A landscape with many valleys, sampled at points; each row gives a point and its height.
From any point a ball rolls to the lowest of the 2 points nearest to it. It stops when none of these is lower. Distance is the straight distance between rows; heights are no part of it.
k270: [133 177 170 115 118 125  98 130  92 128 170 158 193  98 154 122 108 135
 119 108 158 127 131 157  92 102 166 141 111 117 174 113 130 138 128 151
 173  96 145 104 143 121 152 126 113  78 137 137 134  91 124]  h=513
k219: [107 142 157 127 109 111 153 127 146 143 156  88 145 133 110 121 175 119
 108 122 182 121 130 186 119 167 156 154  97 146  86  93 156  91 134 114
 143  78 131  68 133 183 120 101 106  74 158 122 127 137 131]  h=479
k756: [121 114 126 133 138 126 138 107 135  55 130  84 130 156 153  74 160 157
 103 133 171  98  83 150  76  61  92 113 100 185 109  98 124 145  92  51
 132 100  85 112 171 145 139 171 113 140 139 126 181 135  88]  h=583
k993: [119 116 171 140 144 131 125 157 138 118 132 169 171  78 137 145 189 121
 155 150 126 106 121 141 152 160  99 155 102 154 124 139 230 147 116 124
 126  82 161  95 117 153 125 100 141 105  79 103 156  64 148]  h=469
k311: [153 120 152 109 147  97 127 123 157 134  95 173  78 141 100  85 122 135
 135 118 108 142 123  91 137 135 109 117 210 124 172 127 117 176  94 142
 140 135 141 150 100 122 116 143 138 151 130 128  98 107 135]  h=127
k853: [149 137 135 155 160 178 173  86 128  93 122  91 126 151 119 117 158 127
 153 113  98 120 148  98  96 114  77 126 159 191 126 125 100 124 109 140
 129  98 130 177 101 102 132 199 100 164 129 149 160 165 120]  h=94
k898: [141  92  45 174  95 126 154 145 130 114 152 128 103 145 112 152  87 109
 146  82 130 168 124 218 149  57 128 142  81 103 137 122  73 116 167 123
 104 157  77 140 184  79 190 133 196 129 147 130 102 155 109]  h=215
k785: [164 134 113 135 135 109 116 150 141 177  94 120 115 115 111 143  70  95
 162 109 109 153 133  85 118 141 113 127 135 110 136 133  79 138 123 180
 153 167 161 204 103 118  93 124 142 161 107  86 111  99 129]  h=312
k139: [132 155 113 163 144 164 113  83  86  89 191 122 123 121 154 125 118 125
 103  99 145 112 129 186 111  57 159 164 110 157 158  49 122 109 126 104
 157 156  90 141 164  96 167 176 108  75 176 139  99 143 112]  h=547
k977: [ 69 196 155 127 122 126 114  97 183 185 137 161 153  90 116 164 112 150
  89 138 150 135 131  53 158 210 163 109 126 153 118 136 143 115 124 175
 110  93 160 137  85 188 105  83 128 127 106 110 149 119 133]  h=581
k283: [150 115 170 140 128 168 145 151 144  91 135  94 147 153 149 112 167 158
  93 167 182 158 125  97  94 125 137 116 127 101 126 119 116 133 136  95
 103  70 179  96 138 127 115 179 154 157 153 166 156 143 122]  h=647
k456: [139 157 147 151 105 131 115 114  64  88 159 134 169 118 168 116 125 137
 109 127 151 164 123 194 110  54 161 156 115 154 184  78 166 119 123 121
 154 114 108  98 129  99 139 142 103  67 142 141  97 123  97]  h=529
k153: [141 136 163 165 108 121 112 167  96 142 153 161 154 153 151 129 118 155
 100 207 130 122 101  55 106 111 139 161 161  96 199 131 151 208 147 151
 124 151 212 147 107 111 119 144 145 150  99 118 115 108 119]  h=613
k238: [138 126  88 179  90 129 122  91  80  88 138  76 137 146 175 134 124 173
 154  62 107 183 154 198 159  66 134 135  45 174 150 122 134 138 139 101
 121 165  54 109 140 141 147 128 145  83 113 134 140 140  96]  h=242
k852: [105 118 147 125 131 119 107 141 166 142 136  95  86 205  65 114 147  53
  70 159 110  48  62 115 140 133  99 160 143  66  84 145  75  77 143 113
 166 156 151 136 114 140  70 159 181 122 158 103 131 190 153]  h=306
k874: [100 120 158 123  95 116 136 139 116 164 129 100 137 174  53 105 127  45
  73 176 107 101  76  93 139 149 106 162 153  86  88 124 131  80 136 119
 114 167 127 120  91 145  67 132 143 126 149 127 121 207 137]  h=336
k341: [171 108 114 142  96  94 108 162 103 150 112 155 151 107 113 108  86  84
 154 108 135 182 119 147  85  98 132 154  96 111 139  97 147 190 171 130
 123 168 152 155 134 107 131 131 171 112 127 116 106 135 123]  h=258
k260: [126 163 196  82 138 154  93  85 122 139 167 118 142 140 158 123 145 163
 142 171 154  84 136 105 125 154 147 132 114 122 171 137 104 146 123 140
 145 104 143  85 126 151  96 120  89 128 123 127 159 113 147]  h=711
k520: [115 113  59 174 162 108 170 170 145 125 100 116  93 106 122 149  92  59
  90 135 124 130 120 130 121 107 117 126 179 126  72 127  86  98  97 171
 121 169 110 145 146 121 124 153 162 148 159 150 120 156 121]  h=234
k58: [156 147 110 115 143 135 167 109 140  99 133 118 146  98 135 152 149 183
 123 104 102 145 186 137  92 122 121 110 135 152 117 146  97 130  88 139
 149  66 142 140 156 166 150 152 119 150 180 132 132  98 115]  h=625
k213: [115 123  89 117  93 154 194 102 113 129  90  71 118 141 125 122 107 102
 113 145  79 136 144 151 159 109 103  86 160 133 111 147 134 101 121 131
 115 145  75 125 142 125 112 121  98 155 106 162 113 137 121]  h=212
k475: [108 126 112 106 138  93 107 115 114 142 113 181 156  77 165 132 133 188
 144 140 107 132 162 105 142 171 132 136 196 136 147 174 150 117 103 160
 151 170 111 116  88 149 130  57  80 143  89 116 103  79 135]  h=527
k727: [118 156  90 149  99 149  93 142  67 137 141 119 120 120 166 137 125  83
 163  89 139 151 134 188 145 112 168 158  42 121 129 104 131 125 192 122
 137 172  91 124 145 104 140 135 140  69 122 103 104 155 123]  h=192
k102: [ 95 127 141 130 153 134 115 105 157 113 110 143 120 107 144 107 152 150
 118 116 117 147 188  76 140 148  98  87 148 160 152 165 182 177 120 111
 113 132 116 117 107 171 127 117 112 135 111 173 104 108 149]  h=323
k386: [132 125 101 124 104 116 151 121  77 131 100 119 136 124 148 145 141 149
 179  99  90 144 146 229 186 102 111 145 112 156 129 139 170  95 127 130
 108 123  71  93 107 104 131  87  96 123 110 123  95 109 112]  h=353
k523: [148  83 129 126 138 112  94 142 135 144 130 153 156 109 141 120  71 141
 155 106 137 183 194 122  88  92 122 147  94 100 185 136 108 165 140 109
 142 142 160 158 147 118 147 151 158 107 159 118 108  86 113]  h=229
k351: [128 153  84  91 158 154 138  94 168 118 130 118 143  75 127 156 122 148
 125  57 128 131 178 156 118 149 153 119  96 156  76 157  92  87  86 113
  81  99 131 144 147 146 165 148 138 121 176 124 162 119 125]  h=610
k905: [123 120 131 126 106 105 174 174 180 162 117  85 124  98  69 135 128 111
  48 118 161 137 109 112  81 192 169  98 162  70  68 113 132 104 119 142
 106 151 161 118 124 147 124 106 174 137 145 139 136 156 123]  h=164
k380: [161 116  81 170 124 120 160 192 133 114 109 136  88 153  83 144  94  65
  96 184 114 114  56  91 119 102 115 135 197  91  93 128 125 137 124 148
 109 178 161 165 135  96 114 143 151 168 161 149  94 151 126]  h=274
k868: [103 130  86  49 188 137 137 105 154 111 132 156 115  81 100 156 157 137
 132 106 120  73 146 177 142 148 160 101 126 119  69 126 118  65 104  93
 127 104 107 128 152 142 140 129 126 110 163 118 154 110 144]  h=595
k150: [108 182 113 131  93 169  98  92 124 136 158 101 105 149 148 156  92 149
 115  90 108  79 116 112 145 132 135 135  97 144 111 170  82 130 120 160
 170 152 152 155 122  98 135 107  75 126 134  85 142 172 142]  h=181
k111: [139 106 121  96 174 143 154 103 170  86  94  99 130 168  82  98 186 132
 119 131 100 107 130 186 167 107  70 101 128 136 110 128 131  94 106  82
 137  91 104 127 135 118 142 178 110 151 109 133 153  99 127]  h=174
k360: [117 139  81 166 114 165 148  77 118 119 145  53  78 178 137 146 122 117
 152 124  91 101 129 156 165 114  94 146 102 173  95 127  84 115 137 152
 120 165  84 153 140  95 105 114  84 152 112 128 153 203  99]  h=83
k997: [148  75 149 123 118 124 121 106 144 127 135  41 169 184 156  88 155 195
 139 140 177 190 139 108 105 121  85 118  87 165 125 150 130 150 135  98
  97  67 135  98 114 187 103 138 113 167 154 169 177 158 120]  h=673
k279: [141 128 150 135 145  72 131 170 176 171 139 190  92 123  82 133 102 105
 112 142 128 137 105  65 124 172 150 119 171  82 165 110 108 154 119 162
 140 123 138 171 114 127 131 117 172 134 157 147  94 106 114]  h=84
k735: [123 108 175 153 132  95 138 160 118 158 105 172 210  78 145 163 147 137
 163 161 120 174 137 137  94 184 145 149 131 127 139 152 216 140 115 105
 123  81 159  88 121 171 131  92 135 115  96 131 121  62 114]  h=454
k364: [150 130 195  83 123  94 145 175 103 161 108 144 217 133  90 114 135 114
 121 162 126 151  67  87  90 140 117 133 145  74 171 128 169 139 121 124
  90 109 160 110  76 151  73 138 142 179  95 136 162 117 139]  h=393
k4: [172  97 127 147 120 109 117 103  91 114 122 110 164 187 162 110 144 190
 179 109  94 175 165 196 158  87  96 160 101 142 162 140 114 167 105 107
 125 119  99  82 115 130 129 149 128 168 117 152 143  99 104]  h=117
k437: [137 110 107 102 117 113  77 117 138 114 139 121  81 173 137 136  66 105
 115 103 151  96  86 203 143  45 142 157  92  68 138 131  63 129 132 110
 155 178  87 131 193  57 130 131 149 111 151 108 125 136 116]  h=225
k856: [159 150  60 147 134 113 156 123 103  93 113  99 125 103 162 163 146 183
 119  96 112 164 160 174  93 101 139  95 139 170  95 153  97 121  93 127
 129 129  76 138 162 157 160 153 151 151 187 141  92 125  89]  h=640
k2: [136 111 149 129 143  76 146 159 188 167 122 122 107  88 101 147  95 123
  95 109 151 161 166  82  81 209 168  83 167  78 125 110  91 122 114 161
 127 107 129 158 138 154 124 127 183 153 173 145  99 132 130]  h=125
k872: [ 92 192 171 152 124 120 102 146 140 171 147 172 126 121 110 149 113 141
 104 151 130 133 112  13 131 199 155 140 149 116 167 123 133 127 124 185
 117 110 142 101  54 136  98 102 149 114 100 111 119 156 121]  h=597
k198: [ 92 124  92  96 177 134 163  82 118 123 130 128  86 129  90 139 168  78
 125 139  98  56  99 184 185 144 132 116 120 142  48  89 166  37 131 150
 142 153  84 178 155 126 117  94  90 119 114 110 138 164 149]  h=561
k668: [ 95  94 136 102 190  82 129  65 146 137 119 147 176 106 142 138 168 176
 131 148 123 145 159 122 146 161 112 107 171 155  98 184 178 120  92 115
 143 137  91 112 114 175 104  59  52 193 127 145 121 102 127]  h=506
k930: [108 137 102 165 154 117 158 154 185 134 112  98 104 138 106 131 160  79
  74 131 158 144 102 105  95 166 145 115 175 119  52 135  78  95 112 168
  94 146 149 123 131 165  93 161 161 145 152 136 156 165  96]  h=198
k493: [146 160  60 171 137 208 152 104 136 112 120  71  71 154 152 164 107 137
 173  92  94 112 142 168 157 132 114 112  91 150 115 144  77 126 126 192
 118 197 129 154 124  91 165 140 131 140 151 103 136 163 130]  h=120
k584: [157 102 138 107 148 142 137  67 120  90 141 106 112 189 158  97 163 196
 163 132 114 117 170 155 176 107  72 131 146 189 144 151 111 164 108  96
 124 140  84 109 114 118 130 132  68 158 116 135 149 123 113]  h=81
k942: [128 150 116 155 106 177 137 114  98 155 143 121  89 126 128 130  83  83
 161 121 131 110 142 128 118 108 144 155 131  99 162 124 104 134 141 160
 174 178 140 170 146  56 157 121 119 129 157 119  89 117 143]  h=273
k9: [131 150 139 122 132 128  86 144 195 108 154 166  83  83 141 168  57 139
 103  97 170 145 148  68  99 132 165 131 119  99 157 105  85 150 128 122
 137  95 156 139 132 106 165 172 170  92 185 151 110 137 170]  h=194
k922: [124 117 109 129 145 113 126 133 183 116  89 125  71 107 123 110  88 135
 110  93 118 109 139 102 119 125 117  92 163 134 130 129 129 140  79 110
 165 149 123 146 148  86 143 136 145 132 152 147  96 123 144]  h=167
k899: [109 132  92 153  93 126  80 138  65 127 117 162 129  92 208 115  91 174
 133 157 112 118 129  82 130 120 140 141 199 104 158 147 201 111 146 172
 120 192 129 134  80 117 172  66 114  67  81 113  66  99 176]  h=562
k784: [138 129 126 139  90 113 130 153 103 158  94 156 122  88 133 133  98 132
 161 112 100 151 137 123 129 141 133 125 115 133 136 110 136 159 154 160
 148 136 166 151  95 117 156  99 140 118 109 103 116 107 120]  h=284
k900: [144 141 137 136 116 163 131 134  99 162 154 125 138 142 125 142 106 109
 137 141 138 113 129  99 117 132 137 175 109  75 135 130  53 133 164 144
 153 124 174 135 135  97 110 139 146 137 141 104 136 160 116]  h=241
k699: [143  86  78 149  81  94 164 156  76 119  92 138 156 143 106 126  88 109
 167  84 112 203 132 207 123  64 119 132 101 103 156 133 111 125 160 121
  84 132  67 114 148  91 143 107 185 137 121 146 108 134 105]  h=185
k985: [149 103 149  87 167 133 130 168 103  76 114 171 123 123  85 147 162  86
 127 156 137 108  84 140 146  76 104 123 141  69 107 124 151 122 143  97
 136 162 123  88 184  90  77 144 112 140 109 112 124 130 101]  h=441
k532: [116 117  95 101 104  92 105 143  90 140 103 169 142  89 166 117 125 155
 151 123 110 130 115 132 142 143 125 115 215 130 146 156 219  99 104 125
 109 180  97 142  48 128 162  32  97 104  95 127  65  95 171]  h=545
k636: [113 142 150  93 122 104 146 116 192 155 137  96 164 111  97  95 153 127
  91 115 153 142 115 146 118 169 139 105 133 161  81 119 178 117 104  97
 131  98 122 115 137 186 126  88 123 130 133 145 137 117 126]  h=461
k896: [134 132 107 131 169 123  80 128 199 147 115 157  50 137  97 155  55  65
 165 126 100  86 112  77 154 166 109 122 150  93 132 156  83 130 135 184
 161 180 149 177 133  87 101 110 153 132 131  69 119 118 171]  h=341
k965: [148 136 143 123 104 147  79 173 163 157 157 117 151 153 143 130 120 157
  93 127 193 131  95  93  66 126 158 152  69  99 131 138  81 163 137 113
 119 109 209 166 151 177 130 155 171 124 134  92 186 114 125]  h=537
k280: [140 131 122 159 123 155 126 152  97 112 123 171  88 133 140 147 123 149
 110 172 110  92 106  85 140 100 106 145 173 124 165 159 106 170 156 177
 141 159 206 162 124  77 155 135 110 135  96  96 109 125 130]  h=596
k466: [ 91 171 122 160 137 113 126 146 195 131 135 180 148  99 109 178 149 157
  78 135 161 156 118  69 115 178 157  97 118 152 149 126 121 165 118 165
 117  78 189 155 104 160 163 136 170 143 101 106 171  96 134]  h=565
k748: [ 84 112 157  97 137 116 114 144 150 144 133 151 144 110  77 106 151  85
 140 119 113  96 124 143 157 168 126 142 105 114 108 105 207 106 152 102
 125 104 135 102  98 145 121 121 132  72  90 112 157 114 149]  h=485
k754: [140  99 149 150 123  86 159 133 138 175 109 143 208 103 120 139 170 138
 145 107 123 197 156 136  98 168 116 128 125 166  98 138 200 115 121 130
 114  56 126 128  99 209 124 118 122 158 113 152 101  91 130]  h=436
k637: [150 114 190  72 147 123 102  60 174 144 139 109 133 179 175 106 141 198
 162 177 165 121 151  86 141 166 103 118 126 149 151 166  96 162 109 126
 125 107 157 100 104 168 105 121  92 189 124 141 167 100 151]  h=700
k562: [151 113 130 167 116 140 143 151 135 122 137 102  90 166 110 129 117  67
 104 150 132  86  64 103 105 109 112 173 158  79  86 124  78 114 131 135
 165 155 157 155 148  86  82 152 133 140 167 112 129 191 131]  h=275
k263: [136 116  94 128 108 139 174 128  97 145  72 122 123 134 132 135 107 142
 125 136  77 136 138 120 117 122  82 117 219 167 121 150 117 133 108 185
 103 162 108 191 123 116 138 123 105 185  92 141  78 102 129]  h=170
k844: [ 95 115 102 102  84 123 144 124 107 105 124  76 120 136 108  93 133 106
 106 119 123 124 120 161 141 105 145  99 129 121 107 110 140 111 124  85
 128 154  41 101 176 117 118 109 131 121 123 175 133 148 117]  h=249
k808: [130 155 179 120  92 107 127 142 128 190 150 120 175 134 120 116 117 112
 132 131 175 122 128 150 106 168 180 155 107  93 130 118 101 106 124 129
 181  92 144  98 116 161 122 109 124  92 155 109 122  90 115]  h=496
k799: [111 145 126 127 134 155 103 132 167 136 120 184 119  99 120 177  93 141
 154 124 112 116 209  71 136 177 144 107 108 125 182 154  79 140 140 151
  99  91 174 150  92 119 163 160 155 109 122 106 136  96 129]  h=160
k454: [112 140  78 150 117 161 112 152 105 113  99 162  76 102 167 156  78 138
 122 132  89 120 113  68 155 114 113 137 191 123 177 153 149 137 140 203
 142 197 151 158 118 105 168 117 119  90  92  83  73 115 163]  h=579
k40: [135 108 131 126 111 141 148  84  88 114 150  77 107 192 135  93 163 146
 143 161 124 103 117 121 168 120  87 132 124 174  97 142 120 149 129 123
 122 152 117 131 125 118  78 115  63 157 103 140 165 168 128]  h=42
k619: [ 93 114  65 130 121 122  97 140 151 175 119  93 125  79 143 137  96 104
 117  90 137 158 178 129 142 162 162 122 113 131  84  97 126  70 143 141
 115 148  93 137  97 132 141 100 148  68 133 136 114 158 128]  h=134
k724: [ 92 148 151  97 129 129 148 128  66 143 144 150 103 146  95 128 171  89
 151 152  82  52  98 142 168 155 135 173 109 110 103  98 162  67 149 124
 155 137 109 128 140 118 102  96 100 105 115 110  99 180 139]  h=539
k522: [116 106  81 159 106 106 123 125 115 194  80 124 165  97 129 116  88 122
 158 116 130 178 206 122 140 182 140 124 130 163 121 114 137 111 147 130
  93 115  86 135  66 161 155 123 123  93 123 140  94 104 101]  h=97
k797: [120 168 142 113 142 145 115 140  99  52  91 128  64 123 163 134 168 143
 127 129 134  96  73 163 169 101 140  96 110 149 113 105 195 138 135 106
 141 168 102  99 168 115 147 114  95 112  91 109 114 106 103]  h=376
k909: [132 132 201 121 143 103 149 161  86  85 147 137 153 109  98 106 189  84
 119 160 126  87  70 153 116 140 122 120 111 151  98  98 250 142 107  79
 103 103 117  73 161 155 103 112 130 135 103 147 158 135 155]  h=330
k958: [146 116 143 103 188 142 135  61 154 103 103 124 134 152 104  84 179 126
 144 147 115 104 148  92 161 110  56  91 191 171 126 135  99 113 106 107
 111  69 112 143 101 144 111 173  99 186 103 148 150 122 143]  h=136
k715: [171  82  98 161 109 102 134 158  87 133  94 146 146 162 126 101 136 120
 179  99  90 208 184 194 123  98 103 112 103 119 136 149  92 193 166 119
  87 130 108 109 115 125 158 149 163 156 124 151 119 111  98]  h=152
k892: [117 111 104 159 116 136 113 121 141 171  80 177 124  83 136 144  78 147
 165  95 123 134 224  79 134 216 165  96 117 122 145 140  95 116 124 131
 111 105 132 131  67 159 181 119 140 109 124 101 118  50 109]  h=133
k536: [137 123 113 141 154 153 162 110 137 112 151 107 111 148 146  97 141 107
 120 120 134  95 113 168  97  87 140 142 140 167 125  72 103 139  91  75
 133 138 103 134 189 135 147 169 122 113 170 143 122 136 101]  h=566
k745: [128 135 132 123 135 149 121 126 127  95 130 106 149 107 156 123 146 149
 141 108 127 182 159 122 126 117 108 122  80 161 129 139 164 157 132 107
 137 147 137  97 123 152 112 138 111 108 109 135 131 132 131]  h=296
k171: [127  96 182 122 108  91 197 164 103  87 138 124 151 122  93  96 182  76
 121 136 130 140 104 224  96 122 134 102 119 150 101 123 171 111 125 115
  97 110  87  63 148 162 101 130 145 131 132 154 172 132 121]  h=307
k46: [128 111 185  82 161 130 109 120 165 146 120 186 153 126 105 142 147 152
 120 180 132 109 140  66 132 178 123  87 178  72 159 188 134 163 116 110
 115 115 164 128 120 142 123  92 159 159  62 121 158  55 129]  h=486
k256: [175 118 190 163 140 122 127 151 122 143 132 120 189 154 157 107 137 159
  97 194 166 162 126  62  81 132 144 127 150  90 180 112 152 186 134 106
  99 127 186 105 135 152 147 159 156 157 130 171 127 110 124]  h=631
k277: [124 111  75 160 173 141 110 135 148 138 108 164  59 152  91 170  99  38
 178 131  90  77  91 100 188 141  91 144 168  74 120 152  94 101 168 203
 139 166 146 167 115  50 136 139 117 153 138  89 114 168 155]  h=367
k610: [132  76 194  98 115 150 148 115 146 116 171  49 174 178 147  79 175 157
 124 151 175 140 119 123  87 119 137 122  95 112 121 125 143 115 153  78
 115  73 135  42 154 152  91 135 123 150 150 158 178 164 141]  h=660
k295: [116 160 159  93 106 111 128 183  92 175 133 157 166 143  45 107 123  73
  85 156 131 111  65  68 118 128 118 152 157  85 143 122 141 116 154 128
 129 127 149 118  90 125  97 142 127 126 143 136 154 168 153]  h=366
k946: [113  99 134  91 139  85 151  80 155 147 125  90 178 143 114 112 139 152
 126 114 138 179 163 136 130 140  89 106 111 160  89 176 159 115  99 133
 128 106  95 110 128 209  71  89  84 179 136 146 159 122 114]  h=484
k608: [129 189 194 103 120 186  97  89 159 128 187  99 112 171 166  90 151 126
 142 175 192  77  96 135 115 132 162 137  73 150 149 122  74 140 140 102
 121  80 155 106 132 157 131 160 102 117 163 122 183 150 171]  h=722
k30: [130 111 118 130  60 136 122 103  56 166 125 109 144 186 137 124  82 144
 170 120  84 108 150 177 174 106 114 170 120 126 160 151 113 103 132 130
 127 149  68 102  98  91  91  95  75 117  95 108 120 143 100]  h=329
k945: [142 160  82 126 114 160 132 105 133 119 102  87  94  96 151 146 100 154
 132  85  96 133 130 154 158 104 128  99  83 174 103 159  88 135 107 196
 152 146 142 152 112 135 148 100 107 139 122 113 147 149 128]  h=151
k104: [140  84 135 113 123 140  65 129 136 123 119 146 105 147 137 142  40 124
 128 119 149 114 163 146 145  69 134 154  99  63 151 149  80 154 122 100
 135 159 147 145 188  62 135 145 147 111 147 121 125  89 130]  h=197
k271: [139 154 124  97 133 144 120 113 108  80 109 152  86 103 178 135 166 175
 168 104 115  98 144 181 192 114 112 116 138 150 140 145 150 130 130 146
 137 160 108 113 123  98 150  96  84  96  78 101  84 107 123]  h=377
k273: [125 146 140 163 120 120 149 141 151  85 171 203 106 116  92 136 119 136
 154 159 148 150 182  94 120 127 119 117 160 102 189 105  99 185 159 133
 119  86 175 159 115  89 187 182 154 132 170 155  87  92 145]  h=135
k623: [111 137 105 171 114 154  84  94  69 100 162 103 108 149 198 141  90 134
 158  91 109 131 164 218 164  63 171 152  31 135 178 102 137 136 170 131
 118 185 110 120 160  91 176 129 121  87 114 103 139 135 125]  h=216
k14: [100 158 160 142  84 170 144  99  85 141 178 100 129 173 130 133 121  99
 118 115 123  75 102 143 110 117 138 156  91 113 132 124  94 104 142 122
 172 100 135 135 143  85 123 134 106 114 142 118 147 186 134]  h=213
k175: [161 153 176 173  94 129 161 163 148 136 146 174 130 121 105 147 139 111
 139 127 184 179 149 112  76 148 138  96 155 130 159  91  87 165 158 130
 123  66 163 143 136 137 149 182 168 148 161 156  85 139 137]  h=95
k914: [121 127 114 116  90 116 170 152  98 111 134 123 151  96 134 113 149  98
  97 106 142 170 152 198  80 103 168  97 139 131 116 134 129 126 141  92
 112 111  88 103 194 134 137 116 142 122 132 160 125 126 109]  h=280
k471: [170 120 190 110 138 136 103 125 163 138 150 121 153 136 166 141 133 206
 102 168 152 107 111  58  92 151 147 117 114 129 162 153  72 177 117 125
 124  93 212 184 149 156 133 145 169 169 112 111 184  94 144]  h=523
k185: [133 172 133 127 133 134 125 159  94  82 118 126  84 134 113  97 168 107
 104 145 160  77  60 137 117  96 142  97 108 129  94  98 228 165 124  77
 140 149 113 100 181 122 113 129 145 139  98 123 131 149 116]  h=355
k462: [ 85 129 110  90 156 117 145  68 145 111 159 105 105  81  97 136 172 137
 114 115 118  82 141 192 172 156 158  91  99 170  39  89 175  31 111 123
 132 110  95 135 120 143 142  90  98 110 156 118 151 149 145]  h=580
k259: [176 104 181 109 176 138 112 124 153 125 138 173 150 146 154 136 165 197
 117 181 129 133 128  71 118 139 111 105 175 104 175 162  85 176  99 103
 134  78 182 143 145 136 135 157 143 188 110 126 128  60 130]  h=507
k947: [152 139 130 140 138 155 155 106 118 111  95 134 115 140 140 124 110 111
 137 150  79 131 132  77 122 102  52 145 212 162 140 137  97 120  93 166
 120 143 130 174  95 101  91 188  95 165 101 157 106 145 142]  h=132
k54: [123 110  80 137 125 100  90 106 122  98 118  86 139  97 189 125 137 157
 128 100 129 189 141 149 127  87 116 114  81 175 118 125 198 138 128  83
 121 174  64 121 153 145 131 103 111 112 105 162  98 128 113]  h=270
k221: [116 133 159 156 110 107 110 176 159 162 137 139 200  88 107 139 134 154
  87 129 185 164  99  93  73 152 149 127  84 125 130 136 141 155 152 133
 123  72 186 131 126 174 127 126 169  97 103 107 172 109 129]  h=551
k234: [ 86 118 168 115  82 107 115 149  76 164 149 137 159 131 117 126 114 109
 135 128 115 103  98 122 133 154 127 160 112 165 116  78 210 115 156 100
 120 102 121  77  91 131 115  99 106  72 106 130 122 157 148]  h=501
k650: [ 90 141  67 135 124 132 127 155 126 150 117 118 112 112 121 119 138  78
 141  85 140 155 145 165 140 133 141 139  71 141  96 115 120 108 174 132
 103 143 101 119 127 141 118 131 150  89  89 113 155 150 129]  h=165
k446: [103 165 149 138 158 127 106 128 166  96 164 197 125  89 130 169  85 161
 155 134 128 142 150  65 109 149 177 135 121  96 216 110 104 147 138 146
 144  73 165 135 116 102 152 140 163  94 157 111 111  90 158]  h=168
k535: [122 138  84 121 158 146 115 152 111 112  92 166  45 136  92 131 149  49
 121 130 109  87  71  94 169 101 100 105 145 113  90 134  97 110 157 181
 145 180 140 131 124  76 106 144 121 146 128 110 137 179 125]  h=392
k128: [136  97 163  93 138  96 140 151 138 171 123 112 225 128  87  96 161 117
 145 122 153 192 100 115  74 166 121 141 113 122 131 105 179  96 153 119
 101  79 123  81  85 203  75 124 123 155 133 143 146 126 138]  h=415
k549: [ 87 156 140 130 137 131 106 102 109 143 182 154  91  89 146 125 150 124
 120 120 113  80  89 120 154 149 152 146 127 156 121  82 188  99 140 124
 154 118 110 138 109 108 127  72  93  63 110 111  94 167 142]  h=520
k678: [127 165 119 110 159  95  78 124 169 101 124 153 103  61 160 132  93 172
  80 108 135 136 125  62 109 137 159 106 172 143 147 112 151 150  84 122
 144 129 141 129 130 134 148 122 161  96 156 159  99 118 144]  h=202
k646: [170 127 122 180 139 136 167 140 167 104 116 107 106 117 102 134 136 110
 123 116 131 171 145  97  80 105 110 133 169 151 123  97  81 148 130 125
 124 100 152 170 138 125 127 210 160 143 168 166 116 146 118]  h=49
k507: [151  65 134 119 135 124 154 107 143 151 138  85 154 171 153  98 138 186
 127 164 115 136 161  89 146 155 109 136 145 143 135 154  93 144 110 126
 107  94 148 113  78 152 109 150  92 177 138 155 180 137  98]  h=687
k618: [107 108 110 117 126 142 112 123 147  79 156  88 125 160 146 111 154 177
 146 103 145 101 133 189 147 100 123 143  52 164 105 112 136 132 100  44
 115 118  89 118 199 138 157 164 119 108 142 133 190 101 141]  h=598
k511: [111 144  84 144  85 149 122 130  52 169 134 130 141 144 124 134  77 127
 149 128 109  81 128 155 161 114 155 181 139  96 158 114 121  95 142 142
 157 148 117 126 108  78 152  93  96  91 129 111  84 118 127]  h=303
k419: [126 121 106  84 165 145 120 157 105  93  60 142  68 139 111 141 149  81
  95 135 113  93  54 143 168  85 101 112 143 120  73 124 164  71 124 126
 120 172 105 119 143  89  87 122  99 127  96 112 104 175 100]  h=417
k324: [113  96  47 114 131 129 102 140 116 120 144 119  97 134 133 150  90  97
 127 105 127 100 101 212 146  78 156 136  66  91  96 124  78  75 143  94
 131 157  49 151 201  74 178 102 167  79 162 106 112 156 135]  h=246
k358: [150 113 174  72 169 122 124 133 136 114  97 149 149 123 121 116 185 117
 129 163 120 126 112 124 142 147 115 121 146  94 109 149 149 136 119 116
 130 121 133  93 134 142  84  97 115 163  95 126 149  99 132]  h=464

For each start below, name the point where the ball stops.
k471: k104
k511: k40
k198: k279
k364: k279
k745: k522
k610: k636
k618: k636

Call two points neighbours if one is among the 2 nearest of the other. Go from one point of each pair to the other, from neighbour to neighbour, staying as low as possible. Name the highest point that can't be avoided.
k40 and k104: k324
k522 and k646: k446
k279 and k522: k678
